Points on a hilly landscape, in no order, each with its height.
From any point a ball takes the steepest step (drop divided by distance) to one of its 2 nearest points. It stops when none of these is lower. Distance is the straight distance between rows; heights are no part of it.
Fik: [ 50 -57  43   8  43  -2  65 -30  50 -53  21 -55 -16  11  20  40 -33 -59
  30 -29]  (h 504)
Maruf: [-34  -5 -20  24   4 -38 -42   0  -4   0   9  30  21 -19   8  13  13  -1
   3  27]  (h 742)
ruf: [  6 -38  24 -30  31  28  16   7  35 -19 -23 -25  -6  28 -41  -5 -11   8
  12 -26]  (h 609)
vesu: [ -4  38 -23 -33 -23 -33 -42 -16 -36  -4 -31  57   2 -52  -4  -4  20  -1
   4  33]  (h 690)
keka: [-22  17 -15 -18 -23 -37 -28  38 -16   8 -34  40 -19 -35 -14  29  36  59
 -15  46]  (h 620)
Besof: [ -9   4 -16 -18   4   5  19 -11  30 -15 -18 -21  -4 -18  39 -14  12   8
  13  43]  (h 558)
Vegi: [ -5  33 -11  38 -14   2 -11  44 -50  43  10  55 -61 -33   0 -35 -41   0
 -62 -11]  (h 543)
tovib: [  5  64 -12 -20 -54 -59 -63  48 -46   2 -26  39 -24 -17 -12   3   4  37
 -35  57]  (h 680)
fedoz: [-20   1  -7  -4 -22 -12   5   8  12   8 -21  14   0 -12 -44 -19  46  12
  -2  32]  (h 480)
bome: [-24   4   7   4  39   8  -7   2  30 -13 -26  -3  14 -10  31   4   9  -7
  10  13]  (h 540)
sesuz: [-13  61  -9  -9 -36   7 -68  44 -21 -19  15  -5   8  -9  -7  13  12   1
   4  24]  (h 788)
rolak: [ -5  31 -34 -12 -65 -48 -19  43 -26  -5  -7  40 -19 -27  -9  -2  20  45
 -19  54]  (h 649)
vusa: [ -7  10  27 -11  -6  49 -20 -26  10 -20   5  -6  15 -11 -23   8   3  21
  16   4]  (h 114)
depum: [-36  28  13 -29 -24  -1 -44 -11 -11  13   1  12 -13  -5  15  -3   3  11
  -9  43]  (h 557)
tudu: [-10   9  -3 -26  -6 -27 -46  17 -20  -9 -21   6  31 -37 -12  24  33  48
   1  59]  (h 589)
zepu: [  7 -34  21 -18  34  26  42   5  24 -21  -2 -22 -21  15 -22   3  18 -40
  23 -37]  (h 629)
kabez: [ 15  25 -20   1 -30  -4 -24 -12  -3 -22 -17  -1  12  39  16  -3   5  52
  18  30]  (h 679)
kir: [  2  15 -16  18 -21  19  21  33 -45  25   5  14 -32 -11 -12  -8  19  24
 -78  -1]  (h 636)
tiru: [ 11  45 -17  15   9   2  -9  43 -47  41  -6  40 -20 -18 -22 -20 -21 -19
 -52 -36]  (h 482)
toz: [ 43 -11  -3 -50  -7   2 -42 -14  44 -30 -18 -45  17 -27   1  11  18  13
  25  27]  (h 542)
Nov: [ 19 -54  14 -37  49  27  45  11 -25  21  34 -23  22  25 -14  14 -19 -11
  -3 -46]  (h 332)
dokef: [  7  21   9 -27 -41 -14 -41  10   3  24  13  40  -2  -6  15   6  11  44
 -13  25]  (h 588)
gos: [ -7  31 -13   8  -6  15  24  19 -12  31  18  -2  35   2  24  18 -33   0
   5 -40]  (h 408)
mipa: [ -1  -9  12 -42   2  10 -23 -21  38 -14 -47 -43 -12 -11  -5  25  28  15
  21  13]  (h 560)
pemet: [-15 -27  15  22  38  11  31  -4  33  -8 -13  26  30  19  29   4 -28 -16
  -1   4]  (h 563)
reg: [  4  -2 -44 -14 -18 -12 -14   4 -30 -13 -11 -21  30   2 -33 -23  -2 -16
   4   5]  (h 733)
fefef: [  2  -5   9  -3  -6 -10  57 -40   7  -2  -9  -9  29   9 -22  -7  -9 -45
  21 -38]  (h 48)
dogo: [  3  12  35  13   9  54  10 -12   6 -14  -1 -24   2  43  -2  -1   5  14
  -9  -4]  (h 215)
fetaf: [-24  -8   8 -33 -13  34   1  21  -4  22  27  16   3  11 -30  -4 -17  10
   5 -30]  (h 199)
nol: [-21  13  33  26  -8  -7  -5  25   0  48  19  42 -16  21  -2  -4  14   2
 -12 -22]  (h 365)
zovol: [-14 -34 -11  -7 -19  10  20 -39  -1  20  10  -7   1  16   1  21 -10  42
   6  -7]  (h 293)
digod: [ 27 -45  49   0  34  -5  53 -24  19   5  39 -23   2  27  26 -13 -27 -31
  32 -18]  (h 434)
Ren: [ -4 -44  37   2  27  29  13 -75  11  -5   0 -21  16   6  -4  20  -1   1
   1  -4]  (h 276)
koro: [-27   8  13  18  18  45  -3 -15 -21  -3  37  -3  -1 -27  11  -8   2   4
  17  11]  (h 224)
fov: [-16  17 -16   6 -21  21  52  40  34  -5   7  11  22   7  12   7 -16 -10
   5 -12]  (h 466)
voror: [ 33 -50 -14 -30  29  24  34  -8  -7 -10  -6 -46   5  21  16  31 -12   3
  11 -43]  (h 383)
teli: [-26  67 -21  -6  -6 -22 -22  13 -48  11 -30  47 -50 -44  -8  -3  18 -11
 -11  16]  (h 648)
vun: [ 14  10 -15 -37 -18 -11 -31  17  21 -13 -18 -18  33 -30  16  24  35  54
  24  43]  (h 565)
mefu: [-14   6 -23  32 -13 -13  25   3 -19  40  -5 -19  21 -22  27   0  22  16
   0   4]  (h 310)
vupam: [-23  21 -26  -1   2  -1  -9  14 -27  25 -13  12   7  -9 -19  -4  -8 -43
 -51 -14]  (h 412)
dekur: [  9   9 -17  50  -8 -16  15  68 -35  51 -11  48 -59 -71  -1  -2 -23   2
 -81 -21]  (h 581)
daza: [ 22 -24  -3  17   8   6  13  14   8   7  16  31  23  21  28 -16  11  16
 -40   2]  (h 635)
zezo: [-17  20 -22 -21  -8  30 -11   8 -26  13   3  -3  11 -10  -1  38 -13   3
  19 -27]  (h 322)
pariv: [ -6  -8 -37   6   9   2  -6  50  -6  -4  25  -8  -2  30   6  -4  -7 -14
   0 -22]  (h 336)
gugag: [  7  -7 -18 -10   7 -25 -49 -15 -28 -11  -5  33   8 -19   6 -27  17  -1
   9  28]  (h 721)
mab: [-15 -10  -4   4 -10   6  18 -15  18 -23   8 -35  -3  44  11 -21 -44 -23
   5   8]  (h 351)
Kek: [-29   8  39  12  -6  22  -1  -8  18   3  16   2   0  61   1  28 -15  -2
   5 -25]  (h 294)
tolip: [-19 -22  10  25  20  31  39 -49 -19 -10   5   8  26  16 -11  22 -13  13
  10 -15]  (h 219)
verut: [-33  18   6  41  10  -9  14  34 -15  46  15  55  -6 -26   6  17 -17 -14
 -26 -14]  (h 447)
kife: [ 22 -63  47  38  43  -2  14 -71  37 -32  16 -46  17  11 -19  14 -19  -5
  14 -27]  (h 315)
riti: [ 29 -60  19   0  41  -4  92   5  15 -33  26 -32   3  27  21  15 -19 -37
  20 -20]  (h 471)
lim: [  4  11  -5   8 -17 -19 -19   8 -29  28 -28  46 -15   2 -17 -43  32  33
 -26  26]  (h 518)
befi: [  0 -17   0 -51  13  20 -17  -9   7 -16 -16 -20 -33  24 -27 -16  12  -3
  24   6]  (h 586)
sesa: [  0 -22  25  12  15   6  45  32  -8  19  57  21  15  16  35   5  -8 -27
  -4 -32]  (h 422)
ser: [ 36 -59  23  18  43   4  -2 -76  36 -50  -5 -56  -7 -20 -28  -3 -44   6
  34 -30]  (h 300)
fored: [ 19 -39  -5  32  -7 -26  -1 -40  54 -44   3 -46  27  -7 -26  -5  -7  -5
  32  -4]  (h 264)
disap: [ 17   7 -29  18 -22 -12 -18   1  -9 -17 -10 -21  30  45 -30 -13   1  20
  24 -12]  (h 708)
fafa: [  8  22 -31  23  19  16  -1  37 -30  -2 -11  38 -17  -6  12 -13   5  27
  -3   2]  (h 404)
zol: [ -2  31  16  12 -10   3   1  10  -1  21   1  24  -7   4   9 -27  37 -24
   3 -15]  (h 278)
ziz: [  3  42  -8 -28 -28 -52 -72  49 -48 -11 -14  10   9 -23 -25  -8  17   1
 -49  57]  (h 709)
zape: [  4   6 -23  35  15  11 -10 -15 -36   4 -18  30   0  21 -16 -18  28  38
 -12  11]  (h 465)
bab: [ 14  54 -24  30 -37 -52 -23  30 -24  36 -28  57 -53 -58  33   6 -12   1
 -66  16]  (h 531)
Govit: [-12  59  -4  40   2   4  23  27  -8  52 -22   3  16 -27  22 -18  13   6
 -20  15]  (h 369)
Teb: [-12 -16  -3 -18 -21   6  -7   5  21   7   8  44  21  -5   9  20  17  26
 -30  -1]  (h 614)
Sutov: [-10  33 -23  26  -1 -32 -27  41 -12  50   1  60 -12 -45  38   9 -12  -9
 -42  -8]  (h 498)
mabaf: [ 29  12  26  24  23  10   9  60 -17  41  39   6  10   0  13  -4  -8 -12
 -25 -37]  (h 473)
Zotez: [-11  -2  15   2  26  -2  84   0   6  20  -6  -8  21  12  -5   7  -6 -36
  -5 -21]  (h 151)
depug: [ -2 -10  28 -13  21  -2  28 -12  32   9  24 -10   3  15  39  13 -20 -54
  34 -24]  (h 476)
Zilu: [-18  10 -35 -23 -30 -21 -40 -28  12 -30  -9 -38  12  -8 -13  -9  -7 -15
  21  39]  (h 752)
dibor: [ 10  -6 -24   3  22  24 -22  40  20 -36  21  -8  18   9  19 -28  -6  19
  25   5]  (h 381)
sar: [ -9  -2   6  -2  14   1  69  -3 -41  47  16  -1  13  22 -12 -18 -23 -51
 -17 -27]  (h 247)
pesaf: [ 51 -20  17 -29  -8  17 -17 -25  58 -52 -11 -19  17   6  -6   2   0   6
  20 -14]  (h 517)
fif: [-31 -22  26  21  10   6  32  18  -2  31  26  20  -8  41   3  28  -7  -3
  -6 -18]  (h 363)
pof: [ 30 -32  26  20   8   0  58 -35  19 -17  15 -55  29   5 -38   2 -37 -31
  41 -41]  (h 175)
Fuguk: [-24  21  -5 -25 -32  34   9   8 -10   2  -5   8  -7 -21 -38 -16  22  19
 -29  32]  (h 515)
fidi: [ 21   0 -17  -7 -32 -22  -5 -32  42 -31 -13 -74  -2  -6 -17  -1  23 -18
  47  -6]  (h 207)
kot: [ -5  37 -26   8 -37 -16  -2 -16  -4   9  -5 -21  23  -6  28  16  26  -6
   2   3]  (h 253)
Butar: [ -1  -6  -5   4   1 -13 -26   7  27 -25 -33  -2  12  -4 -38 -18  18  38
  27  50]  (h 446)
bibes: [ 38 -55  -1   4   9  -1  26 -19  35 -34   0 -45 -14  38   3  27 -27   1
  42 -45]  (h 438)
Saka: [-18  27 -19  26  23  17 -33   3 -46   8  24  23  -1 -33  25 -12   1  13
  18  -3]  (h 316)
Norud: [ 39 -35  14  -7  -1  -2 -10 -47  64 -56 -15 -45 -33   9  -5  28  -4   9
  45 -33]  (h 483)
nover: [-35  19 -17 -12   2  13 -14  10 -21  15   2  16 -34 -20  38  10  22  -7
 -32  27]  (h 585)
Tese: [  6  22  11  -4  -8 -11 -40  32 -28  40 -24  39 -35 -38 -16 -19  31  24
 -70  27]  (h 566)
pilo: [  6 -19  45  -4   8  27  42 -31  36 -31  30 -32 -11  34  -1 -20 -41 -21
  16  -6]  (h 393)
gel: [-10 -40 -16 -30  24  30  16  23  -5   8  28  -7   3   1 -12   1 -16 -13
 -13 -23]  (h 281)
Mizas: [ -9  -8 -22  32   7 -11 -14   0  -4   4  37  43  22  -8  23  25  21 -19
   8 -25]  (h 764)
dere: [  3 -19 -13   3   7  -8 -35   5  24 -48   6 -20  -1  -6 -15 -37   7  19
  54  23]  (h 415)
Sulop: [ 36 -60  71  -4  43  -2  54 -61  40 -27  17 -54 -28  28  -1  42 -53 -22
  24 -45]  (h 530)
Dasov: [  4 -36   9  21  22 -23 -36 -50  31 -17  -8  -7   3  28  27  -9   6  -2
  23  28]  (h 345)
Per: [ 24   6 -20   2  -1  -2  -8 -15   6 -11  -9  28   5  36  57 -12   6  11
   2  10]  (h 655)
Lugam: [-32  -2  12 -16   2  -3 -39 -23 -14  25   4   0 -11  24  16 -16 -18 -11
  -4   7]  (h 587)
Kebu: [ -9  67  13  -5 -26 -22 -32  24 -19  48 -24  36 -34 -42  -8 -10  10  11
 -26  40]  (h 605)
mopi: [ 11  43   1 -12 -25  14 -67   3 -38 -17   1   7  14   4 -25  10  47  13
 -21  11]  (h 810)
Ripod: [-19 -13   8  -4  33  12  13 -35  39 -19 -13 -26  -1 -13  30  27  -6 -28
  45 -12]  (h 514)
seneb: [-11  10  -6  11 -18 -11  18 -30   8   7   0  -1   8  18  -3   4  26 -23
  32 -14]  (h 170)
fom: [ 14   6  -3  -3  -2   4  24   9 -38  36 -10  -2   9  20 -35 -23   5 -23
 -43 -20]  (h 347)
bod: [-19   7 -14  -6 -35  21  15  21 -35  28  21  26 -41  -1  21  13   8  18
 -38   0]  (h 610)
Bipu: [  9 -50  -3  12  16 -26  10 -37  33 -21   4 -43   8  23   2 -34 -14 -24
  26   0]  (h 307)
mavim: [ 35 -37  26  -2  36  -7  45 -53  36 -25 -11 -70 -22  13 -36 -22 -53 -21
  32 -31]  (h 252)
nudo: [-10  50 -24 -24 -39 -21 -45  17 -17 -38 -18  -6   7   0  -4 -24  13 -20
   9  54]  (h 768)

For each start below, name the point where the ball stops.
sesuz | depum
ruf | fetaf
tovib | fetaf
Vegi | fefef
Maruf | vusa
Fuguk | fetaf
